Each row is a point on a tangle of strands that fork, close into loops and nearly touch. The rows are in no order.
Points whose rows are less than 45.3 apart are linked; no others are.
<188>: [ -8 -23   1   8  21  -5   8  10   0   1 -11 -10  -7   4  -3  31  -7  -5
   5   7 -18 -19 -15  -9   7  -1   3  -5   7  -1  -4  -2 -10 -15  17 -12
  19  -2  -2 -19 -10   8  -5  20   0  -1 -12  -3   5  -7  -1 -10  -5   6
   8   3   1 -14 -14   0   3  16  -6   3  -7  -6   8  31  -1]
<385>: [ -6   2  -5  -1   2  -1   0  14 -34  -6  12 -26   4 -25  25 -16  18  11
  -3   8   7  17 -15   0  -9   3  -9  23  -5  22  -6 -14   2   5 -17  -1
  -5 -16 -14  16  -4   7  14  -3   5   0  11  14  11  32  28  -9 -11  -5
  13  -4   0  20  -2  -5 -14   0  15  -4   7   0  -1   3   8]
<549>: [ -5 -20  -2   9  14  -6   8  13   2  -2   1  -9  -6   6   5  25  -7   3
   3  11  -6  -3 -13  -5   1  -7  -5   2   1   0   0  -8  -4 -14   6  -8
  19  -4   0 -10  -7   3   9  11  -9  -1  -4   8   7   7   2 -11  -3   2
   6   5   6  -4  -9   2   6  17  -1  -2  -5 -12   1  19   3]
<325>: [-14 -22  -3   9  20  -2   6  11  -8   3 -26  -9 -11   1  -8  26  -7  -6
   0   8 -18 -24 -15 -17  13  -2   9  -8   7   4  -8  -3 -10  -8  15 -15
  13  -2 -13 -20  -6   8 -12  23   4  -6 -14  -4   9  -6   4  -6  -7   2
   3   4   2 -11 -17  -6  -1  10  -5   3  -5   0  15  32  -3]
<709>: [ -1  15  -3  -6  -3  -2   1  10 -27  -5   8 -12   2 -15  14 -28  14   0
  -7   1   5   9  -4   4 -10   6   2  16  -3  19 -10  -4   1  19 -15   7
 -15 -10 -11  20   1   4   3  -4   9   1   5   0   7  15  25  11  -4 -13
   0  -9  -4  17  -1 -11 -19  -8  13  -3   6   2   4  -8   3]
<506>: [ -3  -4  -3   7   4  -3   0  16  -9   0  -5 -10  -7  -6   7   2  -2  10
  -5   2   2   3 -15  -1  -2  -7  -3  11  -1   4  -4  -6   4  -4   3  -5
   2  -8  -2   3  -3   2  10   4  -3   1   5   3   4  14  15   0  -9  -1
   2  -1   3   6  -1  -8   4   4   1  -2  -1  -9   2   5   2]
<395>: [ -9 -18  -6   8  17  -1   4  12 -23  -4 -13 -15  -2 -12   2  13  -1   3
   1   8 -13  -3 -19 -19  10  -1  -3   9   1  11 -11  -3 -11 -11   5 -14
  17  -5 -20  -6 -11   3   0  17   6  -7  -4   8   8  11  16 -10  -8  -8
   9   8   3  -3 -15  -2  -5   8   1  -2  -1   1   7  27   7]
<556>: [ -7 -10  -3   1  22  -2  12  14   4   1 -27   0 -25  10 -19  21 -17   0
  -8   1   3 -31 -12  -4   1  -9  17  -8   9 -14   4 -12   0   5  22  -5
 -16 -13   9 -21   1  -2   1  21  -9   3 -16 -17  14 -17   7  14   3   2
 -12  -5   2  -8  -9 -17   3   5  -9   8 -10  -5  18  14  -5]
<589>: [  2 -10   2   3  -4   3  -9  -8  14  -5  12   1  14  -6  10   6   6   1
   7   4  -5  11   7   9   2   3 -16   2  -6  -5  10   2   5 -13  -3   0
  18   6   6   4  -5   5   5  -9  -2  -1   9  11  -2   6 -12 -17   0   5
   7   8   5   4   7   8   1   8   2  -4   3  -7 -18   2   1]
<282>: [  6  13  13  -6 -25   8 -15 -17 -16  -2  21   3  29  -1  15 -32  26  -7
  14  -7   3  20  23  -2   4  17  -8   8   2   9  -5  19  -7  -6 -33  -2
  11  28 -22  15   2   4 -19 -11  26  -6  16  12 -22   8 -11 -13  -2   4
  16   5  -6  17   0  22 -19 -13   0 -11  18  24 -13 -25  -5]
<296>: [  2  -4  -3  -4   5 -10  11   5  22  -7  -8   6 -14   5 -13  15 -19   7
  -8   6  11  -1  -2  11 -10 -12  -1  -7  -4  -8  10 -10   5  -1  14   5
 -11 -10  24  -7   0  -9  19  -7 -18   9  -3 -11   9 -13  -3   9   4   1
  -8  -2   2 -11   3 -11  15   3  -2   7 -12 -16   0   6   3]
<381>: [ 1  2 -1  2 -1  4 -4 -2 -9  6  3 -3  2 -5  1 -7  5 -4 -3 -5 -2 -2 -7 -3
  0 -2 -1  8 -2  6 -3  4  3 -2 -3 -4 -1  6 -7  7  3  5 -1 -3  7  1  4  0
 -3  7  6 -1  1  1  1  0 -5  4  4 -3 -4 -3  1  4  6  1 -1 -1 -1]
<353>: [  0   6  -7   3   3   4   7   8   2   5 -11   4 -14   8 -14   1  -7  -3
 -11  -3   2 -16  -6  -9   0  -8  16  -2   1  -3  -5   1  -2  11   7   2
 -16  -4   1   0   2   0  -2   5  -4   0  -8  -8   0  -8   8  15   1   0
 -12  -3   1  -2  -5  -6   5  -8  -1   4  -1   2  12  -5  -5]
<593>: [  6 -10  10  -1 -16   2 -16 -18  23  -6  22   7  26  -5   2   6   8  -3
   9   4  -8  20  20  18  12  13 -26  -9  -3 -11  21   4  -1 -16  -6   4
  25  18  11   0  -8   7   5 -12   0 -10  15  14  -9  -4 -23 -28  -2  10
  14   5   7  -5  16  22   0  10   6 -12  -1  -1 -23   3   1]
<544>: [  3  26   9 -10 -18   7 -10  -8 -19  10  12   2  18  -4  18 -45  26  -5
   8 -13  10  24  21   0   0  10   3   3   0  13 -14  12   6  10 -31  13
  -4  12 -22  21   9  -1 -19 -11  18  -2   9   4 -15   9   1   6   2 -10
  -3  -6  -6  20  -2   9 -16 -19   2  -7  13  21  -5 -32  -4]
<22>: [  2   6  -4   3  -1   2  -1   7  -3   3  -6   0  -9   1  -3  -3  -2  -3
 -10  -5   0  -8  -7  -3   0  -6   6   5  -1   3  -5   2   3   6   3  -1
 -10   0  -4   4   5   0   0   1   3   2  -1  -2  -2   1  14  11  -1   1
  -5  -3  -1   3  -1  -9   1  -6   1   4   5  -2   8  -5  -4]
<561>: [ -7  -5  -6   7   4  -1  -3  17 -19  -1  -1 -17  -4 -13  13  -4   5  12
  -2   5  -1   8 -17  -1  -2  -1  -5  17  -2  10  -7  -8   3  -4  -3  -4
   1 -10  -8   7  -4   5  11   2   0   1   8   8   6  24  21  -8 -10  -1
   8   1   2  10  -2  -9  -3   5   5  -3   3  -6  -1   9   4]
<468>: [ -5  13   3   2 -11  12  -3 -17  14  11  -9  19   1  16 -13  -4  -8 -14
   4 -19   0 -24  13 -15  12   1  20 -19   5 -12  -2  12  -6  11   5  -7
  -5   6  -4   0  13  -5 -21  -1   8   1 -11  -9  -8 -16 -26   9  17  -6
 -13   4  -7 -13   5   4   4 -15  -2   3   6  14  13 -16  -3]
<200>: [ -4   9 -13  -1   7  -2  -3  14 -32 -10  -7 -16 -11 -16  13 -21   6  -1
 -15   3  -3  -1 -12  -2  -5   7  11  21  -5  14 -13  -5   1  22 -10   0
 -21 -15 -12   8   7   4   4   7  10   2  -5  -3  13  13  32   9  -5 -11
  -1  -1  -2  17 -11 -18 -15 -12  12   3   5   4  16  -3   5]
<667>: [  2  13   9  -4 -20   9 -10 -23  -6   9  16  14  17  12   6 -23  14 -15
  15 -11  -6   4  29  -7   8  12   5 -10   4   2  -4  19  -6   2 -20  -2
   7  28 -19   9   4  -3 -25 -12  22  -1   9   8 -20  -5 -26  -9   2   3
   9   3  -9   9   3  22  -7 -15  -2 -11  19  29  -6 -24  -4]
<407>: [  7   8  -3  -7  -6  -4   6  -9  36   1  -5  23 -11  12 -23   2 -19   2
  -9 -10  10  -4  16   7  -6  -8  15 -18  -5  -9  10   6   5  14  14  16
 -26  -2  27   1   6 -13  -2 -14 -17   4 -10 -15  -9 -29 -18  22  11  -1
 -18  -7   2 -13   9  -4  13  -8  -7  14 -13  -3   3 -15   0]
<318>: [ 12  -4  14   0 -24   1 -21 -23  33   1  16  24  27   6  -9  12  -3  -5
  13  -3 -10  17  24  18  14  12 -24 -25   2 -22  25   8  -6 -17  -1   0
  25  23  20  -4  -2  -3  -5 -12  -1  -8   9   2 -14 -10 -32 -19  -1  17
   5   3   7 -18  21  25   2   9  -3  -9  -4  -3 -23  -5  -5]
<562>: [  6  26  10 -12 -20   6  -8 -12 -10  11  14   8  13   2  15 -41  25  -6
   7 -17  16  23  26  -1  -3   9   4  -4   0   8 -11  11   7  11 -26  11
  -9   9 -16  18   9  -4 -23 -17  13  -1  13  -1 -17   2  -7  10   5  -7
  -6  -7  -7  17   3   8 -13 -18   1  -5  13  17  -6 -35  -3]
<515>: [ 11  -6  13   1 -21   1 -17 -26  24   0  18  17  30   0  -5   6   2  -6
  12  -1 -12  15  23  14  14  15 -21 -14   2 -17  21   8  -5 -16  -5   3
  24  20  13  -2  -4   2  -2 -10   4  -8  10   8 -14  -6 -30 -24  -2  10
   8  10   7 -13  19  22  -2   8  -1 -12  -2   1 -21  -2   0]
<447>: [ -3   4  -5   4   5  -4   3  18 -11  -4  -3 -12 -15  -5   6  -4  -6   9
  -6   1   7   4 -16   6  -7 -10   1  17  -2   6  -6  -9   6   5   4  -2
 -13 -12   4   5  -1   3  14   5  -7   5   3   1   8  13  25  11 -10  -5
   0  -6   4   7  -5 -16   4  -3   3   1  -3  -7   5   0   2]
<408>: [  6  12  -1 -10 -12   0   0 -15  40   3  -2  29  -6  14 -22  -1 -20   2
  -5 -16   8  -5  23   6   1  -3  14 -24  -2 -11  13   7   4  15  12  17
 -27   3  25   0  10 -13  -7 -14 -16   5 -10 -17 -13 -33 -28  20  10   1
 -18 -12  -1 -19  16   4  17 -10  -9  17 -15   0   3 -22  -1]
<774>: [  3   0  -5  -6   8  -6  11   1  24  -6  -7  13 -13   6 -20  12 -19   4
 -10   1  12  -9   3   9 -12 -12   6  -8  -5  -8   8  -6   2   5  17   6
 -20  -8  25  -7   3 -12  12  -4 -16   6  -8 -15   4 -21  -4  14   6  -1
 -11  -4   2 -12   3 -11  10  -1  -3   8 -12 -12   3   1   0]
<768>: [ -2  -3   3   3   0   1  -4  -4  -9   3  12  -4  11  -6   7  -4  13  -2
   4  -4  -6   7  -6  -5   3   2  -7  13  -1   3  -2   5   3  -8  -7  -6
   7   9 -10   9  -4   7  -2  -3   9   1  12  11  -3  11   1 -11  -2   5
  11   4  -3   6   3   2  -9  -1   1   1   8   2  -9   0   0]
<217>: [ -7  -2 -11   8   8   2  -1  15 -23  -2 -20 -15 -11 -10  -1  -1  -2   2
  -9   4  -6  -8 -20 -12  -3  -4   8  13   2   7 -14  -6  -2   7   2  -2
  -7 -11 -15  -1  -3  -1  10  12   3  -3  -3  -2  10  10  25   5  -8  -7
   0   4   3   6 -12 -12   0  -1   4  -1   0   2  14   9   2]
<270>: [ 17   3  12  -6 -24  -1 -18 -26  36   3  14  29  25   7 -14   4  -4  -2
  14  -8 -10  12  27  21   7   9 -21 -25   2 -22  21  10  -1 -11   1   5
  16  21  22  -1   4 -10  -9 -12   2  -3   9  -5 -14 -13 -35  -8   1  17
  -3  -1   1 -17  22  23  10   6  -8  -5  -8   0 -22 -11  -6]
<349>: [ 12   0   8  -4 -15   3 -14 -20  32   1   7  19  21   4 -10   6  -5  -1
   5  -2  -8  11  20  16   1   3 -12 -16  -1 -15  14   4   2  -7   4   8
  11  12  19   1   5  -9  -2 -14  -2   4   7  -1 -14  -8 -27  -6   1  10
  -5  -4   2 -12  16  16  11   7  -7   0  -6  -1 -17  -7  -6]
<362>: [  4  21   8  -8 -14   1  -5  -5 -16  -1  28  -7  26 -12  24 -36  25   2
   7  -2  20  36  13   9  -7   6 -10  22  -2  10  -5   3   5  -1 -30  10
   2  12 -10  25   2   2  -3 -15  11   4  18  15  -9  20  10   2  -2  -4
   3  -8  -1  24   7  10 -15  -7   6  -8  10   9 -16 -22  -4]
<754>: [ -4  -6   1   5   7   2   5   3   3  12 -16   6  -5   7 -12  13  -4  -3
  -5   0  -6 -21  -7 -11   3  -4   7  -8   0   0  -6   3  -6  -4   9  -6
   5  -1 -11  -9  -1   4  -6   9   2  -1  -7  -7   2 -10  -1   4   4   2
  -1   3   3  -8  -7  -2   6   1  -5   4   3   2   7   8  -6]
<796>: [-10 -12  -5   6  13   3   5   8 -15   2 -28  -9 -12  -3 -10  15  -3  -2
  -6   5 -10 -19 -17 -20   6  -2  10  -1   2   5 -10  -6  -5   1   8  -7
   4  -6 -16 -13  -5   2  -6  20   3  -6  -9  -5  12  -1  12   1  -8  -4
   2   3   3  -6 -15  -8   0   5  -1   2  -3   3  14  21  -2]
<396>: [ -2  16   5  -4 -15  11  -5 -18   5  12  -1  13   1  15  -4 -16  -2 -15
   4 -21   0 -13  16  -9  11   2  14 -14   3  -7  -1  13   1  10   0  -2
 -11  11  -5   4  14  -1 -23  -7   8   2  -5  -7  -8 -11 -24   7  12  -7
 -11   2 -14  -6   8   6   0 -16   1   1   9  14  10 -22  -3]
<664>: [ -4   2 -11   5   6   1  -3  11 -24  -2 -12 -14  -9 -13   3 -11   2  -1
 -13   5  -5  -6 -14  -8  -1   2   8  16  -1  11 -16  -3  -1  10  -3  -3
 -13  -6 -15   4   5   2   5   8  10  -3  -1  -1   7   9  27   6  -5  -5
   1   0  -2  12  -7 -11  -9  -7   7   0   3   2  14   3   1]
<476>: [  6  -4   3   4  -5   2  -6 -17  18   3   4  10  14   4  -5   8  -4  -4
   7  -1 -11  -2   8   4   3   2  -9  -7  -4  -8   2  11  -1 -11   1   1
  13   9   3  -4   2  -4  -3  -5   2  -1   3  -1  -8  -6 -17  -7   6   4
  -1   7   4  -3   6   3   6   3  -5   0   4  -1 -13   1  -3]
<409>: [  8  -1   2   0  -8   2  -7 -15  25   0   3  12  13   5  -7   7  -6  -2
   4  -1  -5   3  11   8   0  -1  -6  -8  -3  -6   6   5   1  -7   6   7
   9   6  12  -3   5  -7   0 -10   1   4   2  -3 -11  -6 -19  -4   6   7
  -3   2   1  -7  10   3  10   3  -6   5  -2  -1 -13  -3  -4]
<685>: [  0  14  -7  -6  -2  -3   3  14 -30  -7  16 -18   4 -21  23 -29  14   7
  -4   5  13  18  -7   7 -14   6  -5  21  -6  21 -12 -10   3  13 -16   5
 -10 -15  -9  22  -2   4  12  -5   5   0  10   9   9  27  32   7  -9 -13
   7  -9  -1  22  -2  -8 -17  -4  16  -3   7   1  -1  -6   5]
<293>: [  9 -19  -4   3  16  -7  13   8  10 -10   3 -14 -13   2   0  31  -9   8
  -1  20   0   9  -5   6  -3  -4 -19  -3   0  -3  17 -18  -1 -15   9   0
  17 -11  25 -17  -6   0  27   5 -22  -1  -4   7   6   3  -5 -18   1  10
   4  -2   1  -7   0   1  19  18  -2  -2 -13 -26  -7  22   8]
<110>: [ -7  -7  -6   2   1  -1  -3  15 -26  -2  11 -22   2 -21  21  -9  14  12
  -3   8   3  14 -15   0  -4   2 -12  21  -3  15  -6 -11   6  -2 -10  -5
   0 -12 -10  12  -5   9  12  -2   3  -2  12  15   6  30  21 -13 -10  -1
  12  -2   1  18  -1  -5  -9   3   9  -2   5  -4  -3   6   7]
<714>: [ -6 -17   0   7  15  -5   8   7   7   2  -4  -6  -5   6  -2  29 -10  -4
   7  10 -11 -12 -11  -6   0  -4   3  -6   6  -4  -1  -3  -7 -16  12  -6
  20  -5   4 -18  -6   3   1  14  -7   1  -8  -2   6  -7  -8 -10   0   7
   4   6   5 -13  -6   2   8  15  -5  -2  -7 -11   3  25   0]
<403>: [  0 -11  -2   7   3   0  -5  -3   5   1  10   0   8  -5   8   9   3   2
   4  -1  -7   3  -2  -1   5   0 -11   8  -5  -2   1   6   1 -15  -1  -5
  18   7  -2   5  -5   4   0  -1   3  -1   7  10  -2   9  -3 -13   0   4
   9  10   4   3   4   3  -5   6   1  -2   7  -7  -9   6   2]
<496>: [  4  20  11  -5 -14   5  -9  -8 -23   5  13  -7  21  -7  19 -38  31  -3
   9  -7   7  24  14  -2  -1  12   0   9  -1  17 -14  10   1   3 -32   9
   0  13 -24  19   6   1 -14 -10  22  -3   8  11 -14  16   8   1   0  -6
   2  -5  -4  22  -3  10 -20 -12   3  -5  16  18  -4 -21  -3]
<713>: [  2  14   8  -4 -11   3  -3  -7 -15  -2  26  -8  25 -12  20 -25  26   1
   7   2  14  24   5   4  -6   5  -9  19   1  12  -2   1   4  -6 -23   3
   5   5 -12  21  -3   7  -1 -10   6   2  16  16  -6  21   8  -3  -2   0
   8  -5  -2  22   5  11 -14  -3   7  -6  11   7 -16 -15   0]
<49>: [  6   9  11  -5 -25  10 -15 -21 -12   4  20  10  23   7   9 -24  19 -10
  15  -7  -3  12  26  -7   8  16  -3   0   4   6  -3  21  -8  -2 -26  -3
  11  28 -24  12   0   3 -24 -11  24  -5  14  13 -25   1 -20 -13  -1   6
  17   6  -6  12   1  24 -15 -15   0 -12  19  28  -9 -23  -3]
<63>: [  3  19   8  -8 -17   8  -5 -22  -4  12  16  10  10  12   7 -22  13 -12
   8 -15  -2   2  25  -3   4   9   6 -10   3   1  -4  15  -2   6 -15   3
  -2  20 -11   8   9  -2 -23 -15  14   3   7   0 -17  -8 -25  -2   8   1
  -2  -2 -10   6   6  16  -5 -13   2  -5  11  22  -6 -25  -3]
<455>: [  0  15   2  -6 -16   6  -1 -15  35   6 -13  28  -2  21 -20  -1 -17  -2
   3 -17   4 -14  23  -2   6  -5  21 -31   1 -13   6  12   3  19  13  10
 -26   2  17  -1  11 -15 -17 -11  -7   6 -17 -17 -13 -34 -30  18  14  -5
 -22  -3  -3 -20  12   5  14 -15  -9  10  -9   5   4 -21  -3]
<273>: [  7 -11  -5  -3   5 -11   8   6  24  -7  -2   3 -10   4  -7  16 -15  11
  -5  11  10   9   1  15  -6  -8 -11  -8  -5  -4  13 -15   7  -7  14   4
  -2 -14  27  -8   1  -6  23  -5 -22   6  -2  -4   7  -4  -9   2   3   3
  -2  -3   0  -9   5  -5  18  11  -1   2 -12 -23  -6  11   5]
<203>: [ 14 -15  -4   0   8 -11  10   5  19  -9   4  -8 -10   3  -3  25 -11  10
  -5  17   5  16   0  14  -6  -4 -20  -8  -5  -3  18 -16   4  -9  12   5
   8 -11  29 -12  -4  -4  27  -3 -26  -2   2   6   4   4  -6 -10   2  13
   2  -6   1  -7   4   1  21  17  -3   3 -14 -30 -10  16   8]
<366>: [ -9 -23  -3  11  18  -5   6  16 -11  -3  -3 -16  -3  -5   6  22  -4   8
   5  14  -9  -2 -16 -12   6  -4  -4   7   1   6  -4  -7 -10 -14   3 -14
  20  -5 -12  -5 -11   2   7  17  -3  -5  -5   9   9  13  12 -13 -10  -3
  10   4   4  -5 -13   3  -1  15  -1  -3  -4  -7   4  27   4]
<142>: [  1 -18  -4   6  18  -6  17  10   5  -1   4 -15 -13   4   4  29  -9   8
   3  16  -1   3 -10   2  -1  -6 -12   0   0  -4  12 -16  -2 -14   8  -2
  18  -9  15 -15  -8   0  21  10 -19   1  -8   8  10   7  -1 -14  -2   4
   4   1   4  -6  -5  -1  15  17  -1  -3  -9 -22  -3  23   5]
<756>: [  2  18   7  -8 -15   9  -6 -21   1  11  11  12   6  10   1 -20   8 -13
   4 -17   2  -2  22  -4   4   6   8 -11   2  -1   0  12   3   8  -6   3
  -6  15  -5   4   9  -1 -21 -15   7   3   2  -2 -13  -9 -26   3   9   0
  -4  -2 -11   0   7   9   0  -9   4  -1   8  16  -2 -22  -3]
<475>: [ -6  -7  -7  -2  24  -5  14  17  -8  -1 -24  -4 -27   2 -15  16 -13   5
 -10   2   4 -24 -21  -2   0 -10  13   0   6 -12   1 -15   1  10  19  -5
 -16 -17   6 -16  -5  -2   6  21 -12   2 -13 -12  19 -11  21  14  -2  -4
  -9  -3   0  -5  -9 -18   4   4  -9   7 -13  -6  16  13  -1]
<131>: [ -5  -3  -1   5   6   5  10   5   5   8 -20   6 -13   9 -17  13  -8  -4
  -8  -3   0 -24  -7 -14   0  -8  18  -9   3  -6  -4  -3  -3   6  13  -2
  -7  -2  -5  -9   3   1  -5  12  -1   0 -12 -11   5 -14   1  11   4   1
 -12   1   4  -7  -8  -5   4  -2  -5   6  -2   4  14   4  -6]
<616>: [ -4  14  -7  -4   1   0  -2   5 -37  -2   1 -16  -6 -18  17 -29  16  -6
 -11   3  -3   4  -5  -5  -7   9  13  17  -4  19 -15  -3  -1  20 -18   4
 -15  -7 -20  13   3   4  -2   2  14   1   0   1  10  14  26   8  -1 -14
  -2  -4   0  19  -7 -13 -22 -11  19  -3  10  12  10  -9   5]
<809>: [ -1  15   2   0 -15   8  -4 -15  27   8 -12  24  -1  19 -16  -2 -15 -10
   6 -17   0 -21  18  -7   8  -2  20 -24   3  -9   2  14  -1  17   8   2
 -14   4   6   0  15 -11 -22 -10   1   4 -14 -14  -9 -26 -29  14  17  -6
 -21   1  -4 -16   9   5  10 -16  -3   6   1  12  10 -20  -6]
<720>: [  3  -1  -8  -8   7  -5  14  -1  33  -5  -6  20 -16  13 -25   7 -21   6
 -12  -4  14 -11   7   9  -8 -11  11 -15  -4 -10  10   0   5  16  18  10
 -31  -5  28  -6   8 -14   2  -5 -19   3 -12 -18   2 -29  -9  19  11   1
 -18 -10   0 -15   5  -8  13  -7 -11  14 -17  -7   5  -4   1]
<126>: [  4  -7   6   1  -8   2 -13 -15  16  -6  15   6  21  -6   5   4   9  -4
   7   3  -6  14  14  12   5   7 -19  -1  -2  -8  13   5   0 -11  -6   4
  20  12   6   3  -8   6   4  -8   0  -5   9  12  -6   2 -18 -21   3   7
  11   9   5   1  10  14  -1   9   5  -9   1   0 -21   2   3]
<610>: [ -4  -8  -7  -4  20  -9  15  19  -6  -6 -16  -4 -27   3 -11  12 -17  12
  -9   1   9 -21 -22   5 -10 -12   7   3   2 -11   4 -13   4  11  18  -4
 -18 -19  11 -12  -6  -3  15  16 -15   3 -10  -9  19  -7  22  17  -1  -8
  -8  -3  -2  -5  -6 -19   7   3  -6   7 -12  -9  13  12   0]
<299>: [ -4 -10  -3   0  17  -9  13  13   8  -5 -10  -6 -21   5  -6  25 -15   8
  -2   9   8 -10 -18   6  -6  -9  -3  -3   1  -8   8 -14   2  -6  18  -4
   2 -17  17 -18  -3   0  14   6 -18   4 -10  -7  17  -5   1   0   3   1
  -4   2   0 -11  -3 -11  13  13  -3   1 -11 -22   6  20   4]
<56>: [ -4  10 -16  -1   6  -4   2  23 -31 -11  -5 -17 -12 -11  15 -20   2   5
  -9   3   1   2 -14   5 -11   2   9  22  -3  14 -15  -6   5  25  -4   3
 -22 -17  -1   8   5   3  11   4   4   0  -4  -1  15  14  39  15 -12 -11
  -1  -4   0  15 -11 -17  -9  -9   8   3   2   0  14  -3   3]
<53>: [ -8 -11  -1   2  21  -3  11   9  11   0 -22   2 -24   8 -15  29 -17  -4
  -2   4   1 -25 -13  -2   1  -5  12  -8   9 -12   4  -6   0  -7  21  -5
  -2  -9  10 -26   0   3   0  17  -9   3 -12 -15  12 -18  -1   6   5   7
  -5   0   3 -14  -6 -11   8   9  -8   6 -12  -9  15  18  -1]
<246>: [-10  -9  -9   6  12  -2   8  15 -20   0 -23 -12 -15  -4  -5  11  -5   3
  -7   6  -9 -13 -24 -15   0  -5   7   7   2   5 -11  -8  -4   3   9  -5
   1 -13 -14 -10  -9   0   5  16   0  -4  -7  -4  13   4  21   4  -8  -7
  -1   3   5  -2 -13 -11   1   6   1   1  -5   0  16  19   2]
<633>: [  1   3   9   1  -9   1  -9  -9 -13   2  19  -6  18  -8  15 -13  23  -3
   7   4   0  17  -2  -1  -2   5  -8  16   1   9  -1   6   3  -9 -15  -1
  11   8 -12  15 -11  12  -3  -7   7   2  15  16  -4  14   1 -10  -5   3
  15  -1   0  13   3  12 -14   1   7  -5  11   9 -14  -8   2]
<665>: [  2  -6   4   4   3   3   3  -3   5   6  -6   8   0   2  -8  12  -4  -3
  -2  -1  -4 -13  -4  -9   3  -2   1  -5   0  -1  -7   5  -3  -6   7  -4
   9   3  -8  -7   0   1  -2   6   1  -4  -1  -5  -2  -6  -3   0   5   3
   1   6   2  -5  -2  -3   3   2  -3   4   4  -3   2   4  -3]
<581>: [ -3   7 -10   3   7  -3   4  21 -18 -10  -5 -13 -19  -6   7 -13  -4   8
 -11   3   4   1 -18   6 -11  -4   8  19  -1   7  -8  -7   6  18   6   1
 -24 -16   7   4   1   1  14   8  -6   3  -2   0  13  11  36  17 -11 -11
  -2  -4   1   9  -8 -15  -2  -4   1   4  -6  -2  12  -3   4]
<288>: [ -5  -8  -1   0  16  -7   9   7  16  -6 -14   2 -16   6 -12  27 -19  -1
  -2   8   4 -16 -12   1  -4  -7   3  -8   4  -9   7 -10   0  -9  22  -1
   1 -13  16 -25  -1  -2   8   6 -16   5 -11 -13  11 -15  -6   3   6   5
  -5   1  -1 -16   0  -9  12  10  -8   5 -11 -18   8  18   1]
<420>: [ -1  -8  -5  -4  16 -10  15  19  -3  -9 -10  -7 -25   4  -6  15 -14  14
  -6   8  12 -10 -21   7  -6 -12  -2   4  -1  -9   6 -16   6   2  16  -4
  -9 -19  12 -12  -5   1  17  10 -19   5  -8  -4  17   3  19  10  -3  -7
  -5   2   0  -8  -8 -17  10  10  -1   2 -12 -15   6  13   4]
<424>: [  3  15  11  -4 -16   7 -11 -12 -22   0  19  -5  31  -9  21 -34  30   0
  13  -3   3  26  13  -2   0  11  -8  14  -1  14  -9  14  -2  -4 -35  -1
   8  19 -28  19   0   5 -14  -8  25  -6  11  15 -15  17   3  -9  -5   0
  14   2  -4  20  -3  18 -22 -10   3  -8  17  24 -12 -19  -4]
<348>: [  3  -8   5   7   4   4  -3  -6   8   3   3   6   9  -1  -3  11  -4  -3
   5  -1  -7  -5  -3  -5   5   0  -5   0   0  -3  -2  10  -3 -15   3  -5
  17   7  -5  -2  -3   0  -3   2   2  -5   2   2  -5  -1  -8  -7   5   5
   7  11   3  -4   1   1  -1   4  -5  -1   7   0  -5   8   0]

A piece is two or more points that can be reached from each other along the links. Count, over all rows, the pieces, the separate loops (a circle has one, a figure eight two, a Y none), the forks (points with three links) and the tips (points with one).
pieces => 3
loops => 4
forks => 5
tips => 3

A fork is a point with three links, a tip a point with one. Leave the first point through the second and follow the links. Name the first fork or tip that comes.
<353>, <131> => <348>
<667>, <49> => <562>
<56>, <581> => <200>
<774>, <296> => <549>
<318>, <515> => <403>

Name the points in between on the shortest way along the links from the first point to the second, in order.
<561>, <56> => <506> > <447> > <581>
<774>, <549> => <296> > <273> > <203> > <293> > <142>
<407>, <667> => <408> > <455> > <809> > <468> > <396> > <756> > <63>
<562>, <468> => <544> > <496> > <424> > <282> > <49> > <667> > <63> > <756> > <396>
